Each row is a point on a landscape with many peaks, with its height.
A climber steps from a point to the highest of its 2 nearest points, and stops where none of them is higher. Distance is the straight distance between rows; heights are no part of it.
J_844: [149 165  89  61 137  76 150 132 124  72  92 119 102 113  99 112 156  59
  89 106 125 167]  h=232
J_179: [131 107 126 192  97 163 120  96 161 126 177 116 130 147 141 143 119 166
 124 125 108 118]  h=277
J_174: [153 160 193 134 114 140  99  62 130  98 118 120 146 133 139 133 109 144
 154 213 140  82]  h=231
J_88: [137 147 145 120 130  44 108 136 159  89 131 126 141 154 113 106 112 105
 136 132 156 102]  h=188
J_726: [149 167 147 114  71 151  83 139 148  79  97  81 112 144 154 150 147 118
 127 177 133  77]  h=214
J_980: [ 99 129  85 120  64 167 126 114 123 136 103 137 181 156 147 140 160 142
 124 184 148 153]  h=519
J_964: [118  73 126 144 151 124 163 182 150 150 146 170 131 134 119 121 146 134
 114 180  85 200]  h=415
J_566: [117 139 105 109 110 141 124 142 127 164  83  71 146 146 157 172 152  71
 137 162 158  99]  h=247
J_80: [ 80 120 108 156 150 128 127 114 135 110 141 161 165 132 151 147 102 170
 140 162 136 126]  h=526
J_177: [133 138 160 107 208 139 103 126 119 133 131 136  65  94 150 125  91 141
 153 123 107 101]  h=256
J_596: [115 135 126  93  73 173  91  81 133 124 105 119  93 114 153  95 136 152
 111 206 133 138]  h=314
J_905: [164 187 146  66 114  92 147 123 121  61  96  99 117 131  82 128 145  46
 122 114 146 111]  h=197
J_903: [151  98 121 139 172  99 145 160 138 185 109 123 129 141 128 115 126 102
 114 129 109 121]  h=334
J_34: [ 74 128  60 120 131  76 148 156 155 101 120 162 113 143 126  95 129 122
 131 114  98 163]  h=379
J_970: [131 197 147  91  75 177  80 120 111  95 124  74 105 102 155 158 155  94
 121 158 150  91]  h=234
J_541: [132 160 129 133  92 140 115  96 105 155  88 106 176 157 110 167 132 120
 136  79 179  83]  h=374
J_877: [120 137 110 154 117 162 130  87 106 143  72 133 137 149 123 172 138 126
 162 168 131  60]  h=329
J_900: [ 94 144 116 121 179 174 127  87  95  68 134 184 112 115 139 127 117 164
 179 147 107 104]  h=444
J_943: [151 139 164 131 146 128  88 103 129 164 125  86 148 119 149 148  86 140
 132  98 181  60]  h=391
J_107: [ 94 149 142 127 162 145 142 106  96  57 163 183 153  68 137 132 101 165
 147 148 135 140]  h=515
J_266: [153 138 140 143 165 146 157 120 108 126  88 127 112 152 103 152 135 127
 200 158 113  44]  h=295
J_962: [108 149  93 100 111  98  96 132 103 146  89 118 130 128 131 115 101 125
 110  58 185 119]  h=9
J_617: [100 104 108 144 155 169 110 118 129 134 148 162  89 131 151  86 122 181
 168 145  80 106]  h=412
J_808: [139  99 160 145 140 108 110 119 130 192 106 154 150 133 135 128 110 176
 113 132 139 129]  h=410
J_323: [153 148 121 115 106  85 119 118 117 180  60 126 115 121 131 123 112 119
  88  55 140 128]  h=25
J_779: [135 125 146 131  80  72 121 154 166 116 153  92 134 157 113  80 139 119
 140 121 157 137]  h=207
J_479: [115 101 136 126 118  97 105 164 177 179 152 137 132 105 161 110 109 140
  82 128 108 200]  h=206
J_451: [102 108 100 112 147  97 140 156 122 149  80 124 128 146 145 111 113 106
 120 157 130 143]  h=357
J_49: [177  68 176 161 119 133 153 122 137 179 138 102 125 157 118  80 146 133
 132 189 125 137]  h=557
J_835: [181  86 123 109 154  65 113 179 144 198 149 128 112 145 111  83 148 120
  89 137 102 140]  h=313
J_105: [147 147 142 126 149 117 126 118 105 123 111  98 142 139 118 149 118  96
 147 101 175  86]  h=494
J_62: [160 121 147 105 124  91 152 160 170 154 164 147 140 116 100 157 128  86
  68 123  92 209]  h=182
J_369: [135  86 142 165  85  82 148 127 157 141 142 102 117 174 107  66 152 123
 122 134 119 179]  h=190
J_39: [ 77 126  81 169 120  88 178 134 166  71  99 155 128 166 117 126 121 116
 152 136  88 147]  h=362
J_511: [113 141 113 106 194 147 143 161 131 100 164  85  89  90 147 143 123  97
 131  72 114 121]  h=158
J_583: [ 91 122  77 111 131 108 125 177 136 123 148 113 118 116 128  95 142  97
 117  61 167 157]  h=72
J_438: [135 123 132 122  61 159  99  59 143 173  81 126 140 116 162 104 142 162
  92 158 152 146]  h=341
J_652: [157 131 182 141 159 166 155 138 125 114 188 127 145 103  88 165 116 121
 114  90 100 125]  h=249
J_979: [105 138 158 142 126 150 109  85 110  77 170 152 166 106 138 131 114 167
 146 202 146 132]  h=577
J_119: [150 142 126  90 160  60 148 152 135  94 143 132 125 119 116 104 140  75
  87 141 128 152]  h=261
J_849: [108  90 108 117 128 107 139 195 161 171 152 123 152 109 142 129 140  98
  62 126 106 209]  h=196
J_598: [ 63 138 104 135  65 120 107 139 131 103 124 140 180 168 133 138 132 156
 152 152 159 150]  h=574
J_3: [ 93 127  84 117 202 148 139 152  80 110 104 153 104 121 127 138  95 157
 174 107 120  78]  h=336
J_140: [131 163 127 113 176 184 126 103 115 100 144 108  85  94 159 148 119 109
 146 110 128  84]  h=212
J_892: [135 145 117  95 180 142 167 125  84  86  88 112  83 136  94 150 122  97
 188 123 112  59]  h=263
J_449: [125 109 103 135 109 157 150 143 108 153 103  81 191 141 121 185 133 100
 116 119 173  80]  h=289
J_924: [ 88 128  62  91 172  97 100 167 143 172  93 108  86 125 154 132 104 130
 105  72 120 149]  h=31
J_574: [139 160 121 118 103 169 180 115  93  76 117 127 158 149  96 183 164  88
 165 110 151  99]  h=351
J_122: [108  96 105 142 158  76 143 179 157 129 164 178 100 138 128  87 143 137
 134 150  73 163]  h=401
J_560: [136 130 146 126 109 135 157 141 110  91 196 131 144 115 106  94 159 129
 126  90 157 152]  h=156
J_272: [169 112 137 130  92  86 120 136 118 193  97 139 111 134 100 122 143 124
  87  65 102 153]  h=33
J_748: [140 137 164 139 139 105  72 114 129 141 126 130 140 114 136 123  80 161
 121  42 147  98]  h=327
J_83: [115 117 100 186 110 113 163 115 120  88 106 165 167 149 103 151 114 153
 125 116  80 166]  h=346
J_493: [ 97 119  85 113 143 170 106 137 125 147 150  96  80 126 146 105 134 146
 150  56 133 100]  h=119
J_129: [ 86 110  90 165 175 126 170 141 122  94 133 175 131 148 129 140 115 151
 183 167 102 118]  h=491
J_132: [161  72 131 150 108 157 162 113  72 201  85 133 142 150 103 112 151 159
 135 134 138 104]  h=424
J_210: [165 170 153 145 140 149 134  63 170 103 131 124  93 101 152 167  96 108
 136 115  86 110]  h=356
J_26: [150 115 184 149 119 184 161 123 124  91 211 108 154 103  86 127 151 135
 121  82 128 144]  h=202
J_103: [ 87 146  85 108 191 160 132 124  49  83 102 194 120 106 121 150 105 158
 145 137 116 109]  h=384
J_117: [162 167 162  97 116  59 135 130 142  51  88 108 127 161 107 127 120  90
 131 128 165  86]  h=173
J_579: [179  59 144 156 122 148 162 171  96 194 134 114 117 136  92  99 165 138
 138 145 133 111]  h=493
J_664: [116 152 158 167  87 130  95  86 166  93 131 104 155 144 158 163 122 114
 152 244 141 113]  h=240
J_353: [167 148 176 172 150 112 119  56 124  85 132 121 150 136 127 160  92 147
 170 163 148  76]  h=217
J_851: [160  94 176 126 118 150 150 123 113 140 158 140 120 113 114  69 167 142
 117 182 138 167]  h=504
J_234: [136  89 107 142 113 147 166 134 176 172 135 127 117 134 152 120 155 114
 110 165  97 164]  h=441
J_231: [152 155 148 150 151 158 163  49 136  88 110 171 113 107 117 175 105 123
 126 126  63 132]  h=394
J_497: [ 58 145  82 127  75 102  90 173 143  91 100 162 129 194 156 111 133 164
 166 143 127 127]  h=530
J_248: [ 95 113 123 140  85 145 146 105 155 134 143 103 147 117 153 120 153 126
 119 189 135 178]  h=474
J_611: [ 98 129  87 107 152 112  92 180 130 148 135 121 122  98 135 135 112 121
  86  38 122 142]  h=43
J_461: [175 151 160 136 153 124 145 125 178 134 144 124 100 111 130 186  98  89
 117 112  60 151]  h=325
J_357: [ 88 168 119 132  84 173 140 110  97  78 135 119 185 149 122 190 144 126
 140 150 154 115]  h=281
J_297: [126 157 139  84  96 179 103  81 110 134 140  98 101 106 144 128 140 133
 144 166 144 115]  h=279
J_738: [106 121 106 107 143 133 149 146  64 106 114 139 137 130 106 124 146 110
 120  93 141 126]  h=226
J_147: [116 121 101  77 118 184 120 139 110 104 138  85  69 133 130  82 151 134
 165  95 119 111]  h=176
J_332: [137 136 107  80 152 147 136 144  95  92  80 102  53 155 100 108 146 112
 164 108 110  91]  h=228
J_347: [119  97 146 181 110 137  91 113 174 145 192  99 143 139 146 103 121 163
 158 166 157 109]  h=250
J_968: [ 70 143  64  90 140  93  85 147 120 161  77 124 147 127 158 146  94 129
 110 104 164 146]  h=23
J_881: [179 110 169 112 144  45 113 166 169 176 185 116  99 106 116  72 144 113
  91 144 110 184]  h=300
J_658: [103 114 107 176 167 142 121 130 118 109 157 154 117 150 135 121 109 186
 197 161 108  60]  h=455
J_859: [149 148 165  93 158  90 152 142 167 112 168 137 139  74 118 170 105  62
  85 126 111 205]  h=169
J_187: [148 110 124 133  98 107  96 127 102 164 107 161 104 145  96  77 139 167
 105  54 120 147]  h=46
J_136: [135 151 124 124  82 142  97 150 128 123  71  87 136 184 151 172 173 104
 150 177 130  75]  h=227
J_792: [146  98 158 132 126 164 116 118 111 184 146 137 148  92 136  98 133 159
  99 162 157 159]  h=453
J_480: [116 172 124 168  88 162 104  75 128 112 115 116 175 143 150 200 126  93
 132 186 151  95]  h=252
J_291: [110 106 109 114 102 146  99 136 114 175 127 130  97 119 134  70 132 156
 124  54 133 127]  h=73
J_232: [165 167 143 129 132 182 182  84  97  76 118 147 136 113  89 170 120 111
 127  95 108 109]  h=501
J_86: [126  96 113 118 122 108 137 129 129 193  88 146 162 130 149 133 127 122
  69 165 133 180]  h=381
J_772: [131 144 138 109 187  99  94 142 140 143 132 168  92  85 141 139  71 162
 142  66  87 117]  h=272
J_256: [147 106 135 165 132 163 137 102  67 173  82 154 165 140 106 157 130 167
 131 157 152  93]  h=372
J_615: [118 152 170 151 161  86  81 130 142 117 166 165 142  88 126 165  57 167
 123  73 117 124]  h=288
J_926: [109 101 138 186 111 167 154 127 110 126 135 148 159 145 112 144 125 164
 128  96  98 135]  h=317
J_388: [109 127 126 120 131  98 129 169 143  82 216 127 142  95 123 107 140 114
 102  62 158 176]  h=115
J_589: [122 144 135  92 102 161 147 128  81 121 144 131 134 108  99 123 171 112
 124  93 184 146]  h=155
J_247: [131  94 154 152 115 107  93 141 176 169 164 103 120 147 157  60 125 166
 120 135 145 142]  h=230
J_363: [176 133 161  99 143  77 145 147 142 115 203 137 112  88 115  85 165  78
  84 141 123 189]  h=284
J_882: [143  87 160 174  87 124  98 147 195 203 179 123 114 112 150  95 129 170
  99 126 108 181]  h=216
J_637: [109 109  62 134 159 141 155 145  86 120  84 152 101 143 110 121 130 137
 154  75 103 108]  h=290
J_806: [175 120 153 136 157 158 170 149 171 145 171 116 138 109 129 164 131  96
 119 118 106 155]  h=296
J_396: [143 133 142 121  88 110 117  97 140 173  74 118 149 132 153 104 134 128
  90 193 155 150]  h=361

Where does a climber stop that starts at each point below?
J_479: J_598
J_117: J_86
J_611: J_232
J_174: J_232
J_323: J_49
J_738: J_979
J_122: J_598
J_332: J_49
J_140: J_105

Write out the way that a climber takes from each point below.
J_968: J_924 J_611 J_583 J_388 J_560 J_26 J_652 J_806 J_461 J_210 J_231 J_232
J_962: J_323 J_272 J_187 J_291 J_493 J_147 J_332 J_892 J_266 J_877 J_256 J_132 J_579 J_49
J_589: J_738 J_637 J_3 J_103 J_900 J_107 J_979
J_62: J_849 J_479 J_882 J_247 J_347 J_179 J_926 J_83 J_39 J_34 J_122 J_964 J_234 J_248 J_980 J_598
J_511: J_140 J_177 J_772 J_615 J_748 J_943 J_105
